Points on a hilly landscape, in no order, each with its height.
From any point a climber steps to the highest of the 2 points nearest to it. It stops when none of these is higher. Distance is the straight distance between rows; heights are no part of it.
j_829 (h 269): [ 91 145 155 132 133 152 140 204 107 136 182 106 171 119  91 148 112 155
 101 121  82 164 152 138 156 151 128]
j_730 (h 229): [104 115 148 128 146 101 116 181 124 154 148  91 142  78 118 135  77 127
  80 117 101  98 182 167 117 114 159]
j_964 (h 85): [ 87 110 201 142 149 170 162 154 136 138 117 111 114  99 153  92  98 163
  99  92 134 107 151 127 100 143  69]
j_158 (h 178): [119  83 119 109 127 139 140 133 169 134  78 129  65 129 159  87 111  92
  85 151 175 152 141 123  93 141 134]
j_351 (h 309): [189 171  20 107 156 124 154 143 134 181  76 160 143 150 153 155 200 162
 126 141 139 193 106 136 155  89 128]
j_301 (h 324): [163  87  80 161 116 125 142 104 118 102 127 131 157 158 132 202 174 136
 125 128 144 140 115 179 162 140 142]
j_988 (h 469): [132 129 110 149 135 104 135 121  96 140 134 190 136 104 116 129 199 119
 136 164 183 138 131 124  84 119 120]
j_11 (h 106): [115 133 207 122 116 179  97 167 122 121 117 110 141  98 127 108 104 119
 109  70 121 130 156 174 133 161 167]
j_306 (h 570): [ 84 130 121 121 132 151  90 130 164 106  97  71 182 168 114 201 172 169
 116 130 122 191 107 181 122 144 110]
j_765 (h 224): [119 114 116 145 133 127 126 116 135 112 117 129 119 215 145 124 130  94
 170 161 130 150 123  86 143 134  94]
j_392 (h 164): [149 202 108 107 113 122 114 127 127 103 110 126 145 135 130 161 184 174
 153 157 136 138 185 128 131 126 155]
j_587 (h 212): [139 120 102 131  91  74  77 110 110 127  82 133 141 144 163 137 146 142
  89 132 146 107 111 112 100 126 173]
j_169 (h 577): [135 105 128 178 154 123 176 136 145 132 148 140  66  85 164  98  67  81
  90 153 158  78 125 134 119  36  98]
j_813 (h 397): [ 97  66 148 139 150 141 125 163 162 141 139  93  84  86 131  86  44  56
  81 136 110 130 101 152 104 112 144]
j_295 (h 394): [187 182  72  75 145 109 169 159  94 134 117 107 161 131  99 162 180 122
 146 189  92 194 106  99 134 161 133]
j_79 (h 405): [ 99 103 106 150 152 119  94 141  83 137 117 163 125 132 133 151 105  83
  94 117 162 108 145 110 138  89 112]
j_683 (h 369): [181 141  81  95 144 115 190 135  82 144 110 112 186 127 116 168 194 165
 152 133 113 130  74 116 145 179 136]
j_966 (h 490): [122  75 235 113 128 139 100 156 135 111 182 105 106 121  98 119 129  92
  89 130 118 159 110 138  72 142 117]
j_446 (h 372): [ 83  85 126 120 122 144  80 137 171 119 149 122  78 126 118  97  44  80
 109 142 101 148 120 116 137 102 136]
j_948 (h 217): [157 132 148 122  78 157 118 131 116  61  99 132 166 175 128 155 163 177
 118  99 152 139  71 145 137 155 172]
j_159 (h 282): [122 115 108 155  87 115 103 154  97  95 155 127 142 140 121 103 137 187
 107 153  93 141 145 136 149 144 168]
j_84 (h 62): [127 144 105 100 162  86 143 101 154 171 106 100 148 123 135 175 116 102
 129 105 158  77 158 137 102  87 122]
j_853 (h 134): [134 158 177 132 126 112 111 125 111 125 157 106 163 162 116 130 135 114
 202 110 130  72 149 143 120 111 141]
j_359 (h 311): [154  95 125 125 100 124 147 116 139 128 123 110 105  87 128  93 164 135
 122 146 142 131 157 172  92 165 169]
j_285 (h 141): [101  58  82 119 124 127  95 107 134 126  77 102 104 116 146  87 100 138
 137 120 126  93 146 150 106 132 180]
j_835 (h 234): [119 108 106 170  99 166 103 182 157  68 149 131  64 157 114 135 116 129
 144 166  90 179  97 147 132 122 186]
j_252 (h 447): [109  94 174 102 115 150 110 122 165  92 128  93 109 120 132 174 125 171
  76  96 129 149 130 137  87 138 100]
j_771 (h 438): [124  51 176 142 140 169 136 110 147 108 148 108  93 133 144  90  87  76
 130 109 100 140 145 128 161 142  87]
j_897 (h 434): [195 187  70 118 119  83 194 118 150 163 146 107 132 126 150 111 139 166
 133 164  99 131 149  97 151 133 119]
j_610 (h 37): [117 143 161 126 140  82 141 113  96 166 144 150 146  72 130  70  85  60
 111 115 155  74 154 126 147 105 151]
j_994 (h 256): [157 133 149 143  75 120 122  86 148 117 123 168  81 124 151 120 167 145
 120 128 176 118  78 118  97 129 131]
j_687 (h 274): [149 131 114 142 118 134 123 160 100 122 152 157 111 167 119 147 136 110
 177 147 133 129  48 114 135 124 149]
j_483 (h 208): [133 154 107 136 109  65 116 138 123 163 164 141 134  95 114 123 119 122
  95 150 127 122 106 112 125  95 156]
j_776 (h 142): [170 114 153  73 119 106 110 104 127 124 116  75 161 166 140 173 125 120
 117  92 108 122  77 108 119 158 131]
j_819 (h 328): [103 138 120 145 100 164 115 115 138 117 130 159  91 135 148 103  62 173
 119  96  97 129 120 107 197 124 139]
j_41 (h 331): [ 79 162 106 131 115 166  48 126 133 102 130 146 135 144  94 155 129 145
 170 121 137 145 163 158 164 107 148]
j_194 (h 87): [126  89 126 149  95 129  62  90 134 111 115 107 148 141 130 145 134 155
 144  77 124  90  82 185 118 134 178]
j_640 (h 253): [124  97 112 176 100 139  94 143 126  98 157 140 104 185 123 113 100 111
 176 145  81 128  59 129 158 119 167]
j_197 (h 156): [ 81  97 131 169 112 153 129 115 167 142 190 119 110  76 113  96 112 181
 137 119  69 145  96 154 144 146  95]
j_514 (h 255): [164 135 107 162 141  85 165  92 108 111 167 115 159 174 119 159 172 146
 168 167  90 145 124 113 142 152  88]
j_256 (h 189): [128 129 106 121 168  93 178 123 132 188  76 132 150 149 167 121 164 100
 105 142 179 124 128 108  93 137 108]
j_333 (h 308): [123 116 128 126 103  79  94 108 106  98 122 134 131 140 131  65 133 162
 120 161 102 136 192 111 131 147 139]
j_87 (h 241): [153 115 178 113 137 116 161 137  85  94 188 125 126 106  94 144 110 129
  84 133  88 132 194  92 134 137  91]
j_980 (h 461): [203 225  90 115 150  61 194  98 153 149 137 120 139 154 138 127 166  96
 146 181 110 165 164  84 145 113  99]
j_971 (h 333): [154 104 182 118  90 102 135  97 118 116 147 111 127 102 132  66 143 146
 120 121 118 119 175 134 118 174 143]
j_230 (h 338): [104 156 142 120 128 139 109 123  94 147 163 191 124  73  95 172 152 134
 128 100 163 101  89 118  88  93 127]
j_234 (h 120): [ 96  72 159 129 139 170  68 128 117 122  82 108 119  86 120  95  96 131
 134  80 124  89 160 185  99 137 180]
j_324 (h 340): [171 156 132 100 146 138 221 133 126 161 148 160  92  67 131 152 136 137
 114 102 161 105 127  91 106 110  88]
j_246 (h 458): [117  54 164 147 153 193 149 171 124 119 133 112 110  83 138 110  86  96
 104 105  99 150 138 156 172 163 121]
j_186 (h 445): [156 170  95 114 173 142 191 168 132 168 110 133 126 157 161 126 107 126
 165 116 134 103 133  94 139  99  94]
j_131 (h 382): [124  76 198 160 121 129 109  96  73 114 152 127 185 136 120 103 160 138
 135  60 120  93 143 146 149 160 113]
j_972 (h 439): [101 152 143 121 167 141 125 135  85 138 132 142 186 163 110 185 128 111
 146  88 126 112 113  89 137 127  88]
j_492 (h 505): [145 204 159 146 101  81 163 127 159 151 128 130 146 136 160  91 137 140
 109 131 138 125 171 119 139 138 127]
j_788 (h 295): [166 134 109 155 136 161 175 192 120 148 162 155  83 127 115 167 131 130
 163 123 145  99  42 142  96 116 146]
j_684 (h 185): [158 137 171 126 103  68 122 133 118 111 138 103 171 151 112 157 191 121
  68 158 117 179 123 115 115 170 143]
j_942 (h 292): [181 174  48  89 133 140 140 127 156 156  88 152  92 134 148 150 144 134
 124 160 142 181 127 101 155 109 123]
j_872 (h 276): [ 94 149 172 128  99 159  83 153 174 108  76 135  91 140 161  88  90 126
  99 112 157 129 157 134 118 126 166]
j_509 (h 400): [112 136  63 132 128 142 116  98 132 126  93 122 140 147 131 146 182 202
 176 146 122 137 109 146  89 131 110]
j_532 (h 211): [159 143 109 129 146 119 175  70 162 139 100 125 121 178 167 119 143  85
 180 161 167 120 132 106 131 133  74]
j_774 (h 187): [ 99  87 117 203 106 129 115 126 168  75 138 139  61 124 169  99 103 114
 124 156 125 118 150 167 137  91 143]
j_554 (h 42): [113  93 140 159 117 144 118 144 106 136 107 162 115 119 144  51  99  89
 137 115 134 115 134 138 167 146 178]
j_34 (h 402): [ 63 143 148 123 152 108  91 103 114 149 159 147 152 100  88 128 121 111
 121 138 146 124 179 121 104  98  85]
j_128 (h 254): [147 137 176 108 119 123 135 142  87 108 189 108 179 135  84 138 125 151
 110  97  60 158 151 107 179 171 103]
j_690 (h 470): [109 144 143  99 178 114 123 117  85 150 173 107 191 153  76 155 131 115
 179 109  74 111  88  90 130 145  88]
j_647 (h 480): [161 174 152 112 128  79 177 122 159 123 126 109 131 162 144 109 158 116
 123 181 136 158 172  97 101 144  87]
j_932 (h 433): [ 89 154 126 147 153 101 111 138 106 127 132 196 148 115 111 155 133  91
  91 139 176 132 200  97 124  73 108]
j_538 (h 75): [ 88 108 150 141 124 190 158 146 152 148 111 114 112  81 132 107 106 198
  94  67 113 139 111 151 128 170 117]
j_115 (h 31): [127 117 150 107 127 115 109 116 111 169 107 126 151 117 138  82  83  92
 114  89 135 106 135 122 158 147 167]
j_135 (h 257): [173  98 110  96 102 135 123  96 108 118 136 157 119 128 109 153 113  75
  95 123 134 166 131 111 204 156 135]
j_659 (h 368): [144 163 115  71 155  97 142 108 103 144  83 111 152 139 131 109 109 102
 152 131 139  93 212  80 137 128 125]
j_919 (h 462): [ 95 191 133 142 156  96 162 100 133 121 145 190 128 120 118 107 142 104
 124 157 195 108 198 114 101  56  68]
j_670 (h 166): [133 122 107  82 140 144 117 151 148 156  81 129  88 138 141 147 120 119
 105 146 168 156  86  93  61 124 121]
j_323 (h 398): [140 161 125  27 169 135 132 105 123 134  86  98 124 138 111 115 113 113
 165 155 127 141 165  71 113 146  82]
j_661 (h 463): [124  63 115 145 130 110 133 142 122 134 169  99  94  83 110 115  94 138
 113 131 103  89  80 142  71 120 150]
j_627 (h 317): [110 148 129 121  90  98  71 120 146 137 143 140 104 139 120  42 107 124
 142 181  96 164 101  89 127 131 146]
j_364 (h 236): [140 173 118  88 105  63  54  74 131 118  67  95 171 152 145 160 160 135
 117 135 130 127 136 114 121 130 151]
j_573 (h 165): [141 107 111 105 133 130 145  91 143 130 108 105  89 131 137  79  99 121
 176 144 142  70 132 126  97 111 132]
j_911 (h 176): [151 172 124  70 121 114  58  74 111  98  87 112 166 133 102 166 165 111
 140 161 104 196  75  87 151 152 107]
j_992 (h 370): [130 137 119  46 150 132 125 141 131 145  99  75 151 139 125 125 108 165
 157 127  81 136 141  88 111 167 107]
j_916 (h 93): [142 128  76 122 153 114 101 121  79 151  84 152 150 136 137 142 147 104
 175 121 162  77 150 140 123 113 181]
j_735 (h 465): [128 116 207 101 117  88  66  99 142 117 190 125 139 132  88 131 118  71
  89 131 115 173 118 116 122 124 112]
j_680 (h 518): [122  78 151 153 151  94 153 129 111 132 162 103 105  90 150  94  84 100
 115 145 124  40 131 138  83  72 121]
j_467 (h 202): [105  86 131 170 154 136 149  88 113 115 147 126 123 114 146  87  94 123
 164 122 112  82 197 142 160 116  79]
j_985 (h 158): [172 223 107  75 111 119  91 117 112  95  77 110 169 115 107 194 189 169
 122 143 104 186  72 110 157 126 137]
j_478 (h 315): [182 161  66 110 132  84 159 102  72 135 100 149 160 155 137 127 153 139
 154 146 111 114 131  66 188 136 114]
j_565 (h 196): [155 132 135  82 137  42 124 124  95 119 137  90 180 129 102 150 159  93
  94 157  98 147 191 105 125 154 150]
j_348 (h 160): [132 105 210 167 129 170 146 199 131  77 140 111  90 139 157 124 115 112
 107 136 135 132 142 150  99 140 123]
j_688 (h 186): [109  52 139 113 122 140 107 141 163 116  86 107  89 173 155  99 131 102
  91 142 125 183  88 120 101 168 154]
j_882 (h 219): [ 85  95 116 169 139  94 119  98 151 148 161 148 107 115 120  98 139  50
 139 180 172 132 143 180 123  84 111]
j_589 (h 413): [ 98 216 148 109 152 100 115 152 121 148 118 134 172 167 131 153 130 110
 149 130 133 135 133  84 124 117 106]
j_513 (h 155): [125 140 156  71 140 126  79 117 136 143  85 114 145 135 120 144 121  94
 124 110 153 145  92  96  86 141 129]
j_313 (h 298): [ 98 151 155 126 110 130 109 103 185 112 107 124  98 155 161 107  78 150
 117 116 128 120 152  93 144 103  99]
j_603 (h 525): [121  71 113 168 171 173 174 140 115 137 130 140  84  48 157 132  89 106
 122 108 153  72 134 145 108  82  82]
j_166 (h 419): [170 101 181 126 125 122 184 108 157 122 161  90  86 123 150  72  59  73
 117 134 117 104 128 125 152 125  96]
j_453 (h 468): [126 109 228 101 117 165 116 144 163 111 172  77 119 138 107 148 136 146
 129  90  95 159 113 145 100 161 106]
j_798 (h 365): [ 67 158 133 128 150 170  87 144 160 183 107 126 141 134 123 122  90 115
 161  82 134  97  85 147 111 118 134]
j_218 (h 284): [132  95 177 204 130 157 172 127 107 119 187 137 117 125 139 128 126 102
 161 112 112 100  89 144 173 139  94]
j_852 (h 435): [115 104  82 144 142 153 108 119 121 145 107 151 110 126 123 138 180 132
 172 164 180 131 118 160  76 133 133]
j_998 (h 325): [147 103 151 130 121 192 138 154  87  77 153 129 123 100  96 213 128 142
 122  81 132 106  90 170 134 130 147]
j_868 (h 194): [122  51 120 147 112 111  99 119 126 105  81 129 121 176 167 140 149 111
  75 132 150 141  86 123 114 138 157]
j_578 (h 347): [116 128 117 124 108 121 122 170 145 148 166 130  93 112 114  76  69 103
 124 167  88 161 129 121 150 127 162]
j_734 (h 471): [ 41 110 148 195 122 189 105 143 174  83 101 158  77 151 162  64 109 149
 154 112 113 140 101 144 114 114 156]
j_821 (h 367): [142 189 126  93 129  78 164 114 126 173 163 114 158  93 112 116 163 162
 147 156  92 131  83  90 100 153 115]
j_490 (h 467): [147 154 169 128 137 163 144 148 168 150 109 127  86  61 147 132  88  77
 103  96 182  83 137 169 112  92 161]
j_566 (h 506): [146 152  74 147 142  97 145 140 111 166  98 192 110 126 158  96 176 126
 136 149 195 114 120 124  95  75 141]
j_691 (h 291): [156 130 115 128 115 120 163 125  77 125 113 144 136 176 143  90 154 158
 168 131 121 116 112  95 151 180 120]
j_240 (h 266): [128 144  92 137 131 134 155 113 182 150 159 108 110 102 126 146 158 164
 148 154 129 126 193 174 118 115 116]
j_593 (h 163): [122 172 137 124  95  99  70 124 140 115 142 123 135 126 103 110 164 133
 162 173 136 137 175 161  98 116 165]
j_298 (h 207): [131  95 131 129  98 155  95 106 141  68 148 118 126 162 109 172 175 143
 134 155 114 192  80 141 136 162 118]
j_191 (h 363): [ 86 113 105 154 116 146 106 138 146 100 103  94 149 170 134 132 155 227
 167 117 100 116  90 160  89 145 147]
j_900 (h 305): [160 127  87 168 130 124 139 199 148 159 140 133  73 108 132  99 106  88
 147 161 140 101  82 168  93  86 199]
j_752 (h 373): [ 89 130 178 132 153 100 134 132  89 159 181 157 151  47  92 134 144 106
 111  97 144 104 149 133  98 117 110]
j_441 (h 193): [114  99  99  84 126 155  68  85 142 103 101 109 156 154  91 170 153 117
 120 144 101 220  64 128 168 159 112]
j_544 (h 204): [ 78  56  82 171 132 127  94 104 148 108 146 139  94 134 123 108 127  86
 138 169 127 160 147 160 148 117 133]
j_254 (h 221): [139 129  99 120  90 153  93 147 150  65 119 137  83 166 131 155 146 136
 126 180 124 201 121 123 137 127 154]
j_934 (h 181): [139 147 112  81 137  85  84 118 131 129 125  85 155 130  92 142 162  91
 142 186 117 155 179 139 105 133 152]
j_933 (h 218): [122 124 132 160 148 101 157  96 117 110 180 136 129 129 118 132  74 109
 137 124  97 101 187 100 184 104  62]
j_695 (h 203): [125 133  93 141 129 122 106 107 137  94 148 128 104 154 123 170 103 129
 147 155 116 125 193 120 147  91  92]
j_327 (h 242): [132 116 164 173  99 134 159 106 193 111 132 138  61 133 170 121 128 137
 114 141 173 128 100 140  97 109 101]
j_232 (h 289): [132 154  90  87 106 107  99  88 156 148 112 143  98 107 118  70 123 132
 132 205 124 183  89  71 104 123 110]
j_217 (h 243): [147 143  98 167 124  98 167 107 154 124 160 150 116 160 147 171 164 161
 127 155 133 127 106 104 118 110  68]
j_443 (h 272): [139 160  75  79 118 146 137 103 190 164  84 129  86 108 146  82 118 126
 129 172 137 172 138 107 139 132 136]
j_289 (h 235): [117  93 142 175 111 122 151 111 154 100 156 154  98 173 152 134 135 123
 120 153 142 150 113 109 118 127  68]
j_635 (h 466): [145  99 200 100 132 126 125 156 100 120 183 123 109  75  78 157 124  93
 118 113 127 112  97 118  65 138 139]
j_248 (h 342): [101 145 148 138 140  53 114 137 119 157 180  94 184 128 110 127 163 154
 125 156  91 134 105 116  90 125 107]
j_646 (h 474): [150 184 121 148 149 110 196 167 142 175 119 119 141 146 169 110 115 134
 119 114 131 103 193 125 142 105 121]
j_368 (h 121): [126 105 168 144 132 124 124 169  91 141 143 125 170 171 134 145 118  99
 102  88 112 115  53 124 137 149 154]
j_837 (h 131): [175  88 148 139 114 104 128 139 129 117 142  87 156 159 139 189 105 100
  98  94 106  99  76 135 158 134 154]
j_3 (h 358): [150 128 102 138 106 193 125 157  99  72 140 150 128 129  94 167 127 194
 163  98 122 109  86 162 150 119 171]
j_336 (h 421): [134 140 163  77 162 163 145 163 109 108  99 120 122 151 130 153 137 109
 140 140 156 136 180  98  98 148 100]
j_617 (h 265): [140 135  85 123 116 162 140 128  70  90 100 151 162 157 113 125 155 215
 177 130 121 138  70  97 159 167 129]
j_863 (h 437): [161 128 180  99 146 161 144 153 137 121 109 132  95 121 140 152 127  63
 127 117 184 110 168 143 119 128 137]
j_877 (h 232): [165 153  74 148 112 122 155 157 114 170 155 159 104  80 129 110 116 147
 118 137 118 118 122 136 160 108 179]
j_574 (h 390): [167 118 182  91 118  98 167 115 158 151 170  95  87  68 126  98  78 109
  89 119 120  79 114 125 101 128 134]
j_818 (h 326): [165 179  60 123 150 122 176 147 119 180 105 158 170 136 136 187 185 143
 101 105 141 154  81 113 151 106 135]
j_996 (h 111): [138 141 171 125  98 125  74 107 103 122 138 123 154 113 112 116 131 134
 173  84 119  81 125 165 132 141 180]
j_411 (h 245): [144 111 162 142 122 125 152 101 120 140 146 162 116  94 126 147 108  55
  87  97 166 125 128 135 172 127 113]
j_409 (h 339): [124 102  65  72 147 127 119 143 121 137  73  87 139 160 149 140  90 179
 122 127  93 119 103  90 117 146 135]
j_781 (h 504): [114 110 170 134 137 149 112 152 178 155  96  86 116 120 165 143  67  83
 100  73 139  89 124 175 133 106 147]
j_90 (h 302): [120  88  91 158 103 117 119 100 166 138 109  90 153 138 147 145 154 143
 124 122 106 158 136 191 157 160 149]
j_7 (h 436): [ 85 113 129 171 106 233 147 135 172  84 101 157  68 144 150 100 123 176
 163  86 125 156  91 152 152 151 140]
j_711 (h 440): [148 131 149  52 155 130 136 168  80 142 155 123 137  94  71 168 146  93
 143 136 118 148  90  95  82 151 142]
j_907 (h 268): [143 146 112 121 109 105  71  67  93  93  93 121 208 159 111 172 177 158
 137 109 122 131 127 136 170 143 149]
j_428 (h 233): [117  89 176 161 133 114 154  69 146 136 153 159 110  92 132  89 110  53
 116 136 172 110 123 155 137 115  94]
j_390 (h 190): [130 161 102 111 134  95 111 120 118 143 166 154 140 114  92 172 142 111
 103 161 105 171  84  80 124 115 102]
j_510 (h 183): [154 167  81 147 130 109 127 125 121 108 115 127 150 155 143 175 145 155
 158 132 126  96 216 149 161  96 138]
j_29 (h 371): [ 98  93  89 131 133 137  86 174  89 150 100 156 130 111 129 128  81 132
  71 103 141 113  93 117 133 112 174]
j_637 (h 318): [171 176 114 132 131 174 188 163 122 148 166 182 103  88 112 155 144 154
 160 111 150 110 104 130 115  93 121]
j_407 (h 150): [127 125 169 159 125 136 133 163 134  83 145  92 133 190 150 162 140 132
 154 130 122 101 153 154 102 126 126]
j_556 (h 200): [167 134  88  99 167 101 169 123 110 128  72 119 135 190 158 157 166 116
 155 155 143 119 127  74  98 129  92]
j_249 (h 408): [110 156 103 145 157 164 160 167 163 202 105 133 111 123 163 105  78 116
 147  94 144  89 108 144 140  98 123]
j_803 (h 426): [136  66 122 164 147 117 158 162 125 139 164 117  93 117 149 148  85  94
  98 130 118 100  61 135 131 109 125]
j_784 (h 503): [132 158 139  75 172  96 126 106 109 120 147  84 196 141  74 198 146 106
 147 129  75 161 144  95 134 146  79]
j_177 (h 356): [135  55 202 159 105 128 105  94 101  95 153 114 138 139 135  42 151 152
 110  85  86 137 160 146 138 175 125]
j_120 (h 184): [146  93 140  83 137 102 167  56 142 104 126 121  90 126 122  45  98 107
 137 185 145  97 151 105  94 115  93]
j_184 (h 244): [124 150  80 103 137 135 125 104 105 152 140 147 138 104  90 113 143 132
 173 159 117 163 164 121 166 147 115]
j_666 (h 403): [157 222  70 101 133  76 160 135 141 163 149 112 167 107 114 174 153 180
 117 145  75 149 111  94 150 114 109]
j_549 (h 485): [126  76 116 163 147 172 150 155 110 113 119 140  85  76 141 123 100 142
 101 113 130 112 156 143 133 134 132]
j_729 (h 310): [145 119  61  85 121 154 108 167 123 127 101  94 141 157 100 142 108 153
 141 140  89 159  96 131 146 160 184]
j_754 (h 177): [154 119 199 123 102  68 125 153 102 114 132 119 156 137 141 134 157 117
  60 122 146 121 159 118  97 143 171]
j_816 (h 54): [134  81 112 104 120 179 135 141  97 137 102 137 130 118 123  73 106 138
 138 114 101 145 147 131 185 195 155]
j_792 (h 267): [157 107 136 152 147 106 184 128 112 134 191 130 126 150 114 135 143  70
 166 152 115 126 115 127 150 145  90]
j_397 (h 173): [ 82 112 109 135 130 125  98 115 136 154 186 130 120 113  97 134  97 145
 129 140  88 155  71 112 128 123 101]
j_871 (h 427): [106  77 165  91 136 160 113  98 115  93 111 116 155 141 114 161 138 190
  90  69 126 144 130 115 116 168  77]
j_343 (h 348): [163 119  80 116 134 149 175 123  96 138 139 138 144 128 110 188 156 149
 133 105 131 137  72 137 174 145 124]
j_896 (h 406): [103  98 152 100 146 131 118  55 140 135  81 132 155 143 139 138 138 126
 119  79 162 118 148 117 123 165  68]
j_99 (h 362): [100 136 147 119  94 188  89 108 123 110 141 158 131 138 110  80 101 182
 157 101  85 156  94 103 179 160 126]
j_251 (h 364): [ 88 172 154 116 133 144  73 111 116 107 142 128 157 106  93 169 136 144
 153  98 141 105 201 152 121  97 122]
j_17 (h 299): [ 68 148 106 156 110 166  85 121 134 145 109 175 123  88 112 117 139 165
 120 115 150 152 163 160 145 135 131]
j_147 (h 304): [109 170 137 153 106 161 112 151 128 119 126 181 121 114 127 155 119 183
 129  84 147 101  61 117 110  88 133]
j_455 (h 534): [123 151 125  78 137 130 103 102 160 121 131  82 171 130  90 216 148 150
 105 123 101 181 146 133 148 158  87]
j_219 (h 210): [136 112 152  90 122  82  91 155 106 124 169  77 146 110  98 117  99 125
  90 132  84 134 186 125 121 128 169]
j_845 (h 231): [127 139 153 138 156 104 159 103  87  83 182 171 137 115  89 175 113 118
 106 116 120 120 209  68 147 105  51]
j_855 (h 273): [177 155  89 109  90 148 115 105 135 120 104 151 118 130 133 168 126 131
  97 109 148 163 122 112 174 124 150]
j_250 (h 530): [132 162 134 161 142  85 202 124 168 172 159 151  99  82 160  86 110  98
  78 151 175  99 139 143 109  48  98]
j_459 (h 198): [145 126 130  95 127 119 137  39 158 101 109 133 103 155 127  94 106  88
 149 167 155 129 193  95 137 127  74]
j_360 (h 277): [100 126 154 149  90 138 101 132 148 117 140 155  99 116 125 109 140 182
 116 125 132 140  57 112  66 135 130]
j_133 (h 336): [113 104  90 149 126 112 118 147  51 141  91 166 181 130 126 140 145 145
  83  95 148 101 104 127 155 138 180]
j_782 (h 401): [106 136 143 143  93 220 118 140 140  90 127 139 138 135 101 114 121 188
 167  84 103 149  73 172 175 161 157]
j_840 (h 74): [155 159  84  92 158  79 134 127 101 153  96 120 153 107 129 182 165  96
 125 128 164  89 189 132  90  87 171]
j_291 (h 527): [127 200 115 165 116 131 158 119 180 160 143 182 101 115 154 103 161 142
 147 140 169 156 137 134 127  91  90]
j_452 (h 301): [112 120 100 120 113 116  81 104  75 125  93 160 187 130  98 158 160 153
 112 111 143 136  57 130 141 137 150]
j_67 (h 258): [113 133  63 174  99 127 136 164 136 133 135 146 127 129 138 120 131 159
  94 138 108 170 124 157 195 132 179]
j_126 (h 115): [123 145 132  95 157 132 102  97 119 153  99 114 165 169 123 128 133  82
 215 121 158  96 147 139 124 132 134]
j_703 (h 288): [142 139  76 130 115 112 141 118 185 183 121 100 131  88 141 128 175 162
 127 148 127 149 129 173 108 149 151]
j_726 (h 366): [120  85 132 169 161 175 136 181 139 148  92 125  75  87 161  88  70  83
 114 119 141  82  76 157  94 114 157]
j_915 (h 182): [101 141 156 150 125 142 137 102 146 130 153 116 118  96 127  51 103 133
 158 130 126 102 224 165 149 126 110]
j_469 (h 337): [ 91  89  81 207 133 145 125 184 171 140 121 144  70 111 147  89  80 107
 118 141 109 123  55 159 112  96 193]
j_370 (h 386): [116 222 158  99 124  91  86 100 133 102 117 136 158 165 112 134 137 100
 146 158 133 137 196  83 129  97  93]
j_702 (h 195): [144 106 154 149  84 153 131 129  88  78  96 137 132 126 154 127 155 201
 105  88 153  92 131 152 118 163 169]
j_927 (h 239): [159 152  88 117  86 142 134 160  83  88  65 139 172 175 148 145 160 203
 101 129 133 153  73  97 151 139 161]
j_52 (h 341): [165 146  97  97 127  99 134 126  73 136  98 132 167 157 137 135 112 106
 129 116 108 100 173  87 180 142 155]
j_493 (h 334): [ 63 106 137 130 128 164  64 113 139 128  90 117 155 179 144 106 106 133
 175  76 117 109 108 136 131 130 124]
j_606 (h 96): [102 113 222 136 129 179 119 150 169 132 128  77 107  86 146  69  87 118
 104  93 118 117 177 169 109 136 124]
j_340 (h 412): [119 126 164 144 150 128 142 106  70 109 123 137 200 156 122 169 154 127
 137  65 141  83 164 122 159 142  96]
j_519 (h 415): [172 158  99  69 152  71 166 168  71 126 145 131 144 116  81 163 184  94
 141 178 114 146 119  72  86 124 150]
j_546 (h 495): [132 178 115 145 130 109 150 116 185 135 127 161  87 158 151  98 125 104
 135 178 192 125 163 114 125  58  92]
j_867 (h 49): [122 133 138 150 145  91 141 104 115 158 112 129 149 100 153 125 116  71
 113  98 173  55 186 160 139  93 141]
j_149 (h 335): [ 80  95 122 141 117 125  74  97 128 103  80  92 164 213 159  95 160 182
 165 121 100 131  99 131 100 159 134]
j_287 (h 509): [ 69 113 125 188 125 157 117 168 134 126  91 160 107 159 167  84 133 155
 128 126 153 125 115 133  95 135 128]
j_883 (h 64): [124  94 111 114 117 161 154 121 140 139 104 101 115  95 143  86 102 190
 100  96  87 140 162 140 162 188 137]
j_791 (h 361): [168 167 143  83 127 106 194 118 158 175 166 138  94  57 111 112 122  94
 108 140 162 128 130 111 102 111 123]
j_129 (h 303): [139  95 157 188 116 159 160 155 111  80 181 126 138 125 126 177 133 147
 116 102 118 111 120 185 168 129 122]
j_503 (h 270): [108 183  79 101 136 167 117 132 102 171 122 173 141  81  96 138 153 167
 159 116 151 142 143 127 144 128 129]
j_152 (h 286): [109 128 104 123 140 153 119 167 122 112 146  94 153 168  99 172 108 144
 146 127  85 150 125 141 157 135 116]
j_187 (h 548): [113 155 128 190 130 126 146 164 140 158  94 174 116 132 168  90 167 140
 131 123 191  96 113 154  71 110 137]
j_974 (h 138): [ 72 114 110 196 132 165 136 142 150 158 155 151 103  81 130  61 115 152
 155 132 104 127 117 168 127 124 135]
j_563 (h 171): [122  84 187 169 121 174 139 150 174  59 142 105  46 116 163  87  83 100
 113 154 135 104 153 147 102  89 111]
j_114 (h 248): [117 140 133 132 153 123 161 168 180 159 154  78 119 107 128 146  96 104
 125 145 121 120 169 183 120 114 125]

Where does a climber stop that starts at each point below?
j_837 -> j_932
j_348 -> j_966
j_443 -> j_966
j_392 -> j_323
j_640 -> j_169
j_467 -> j_323
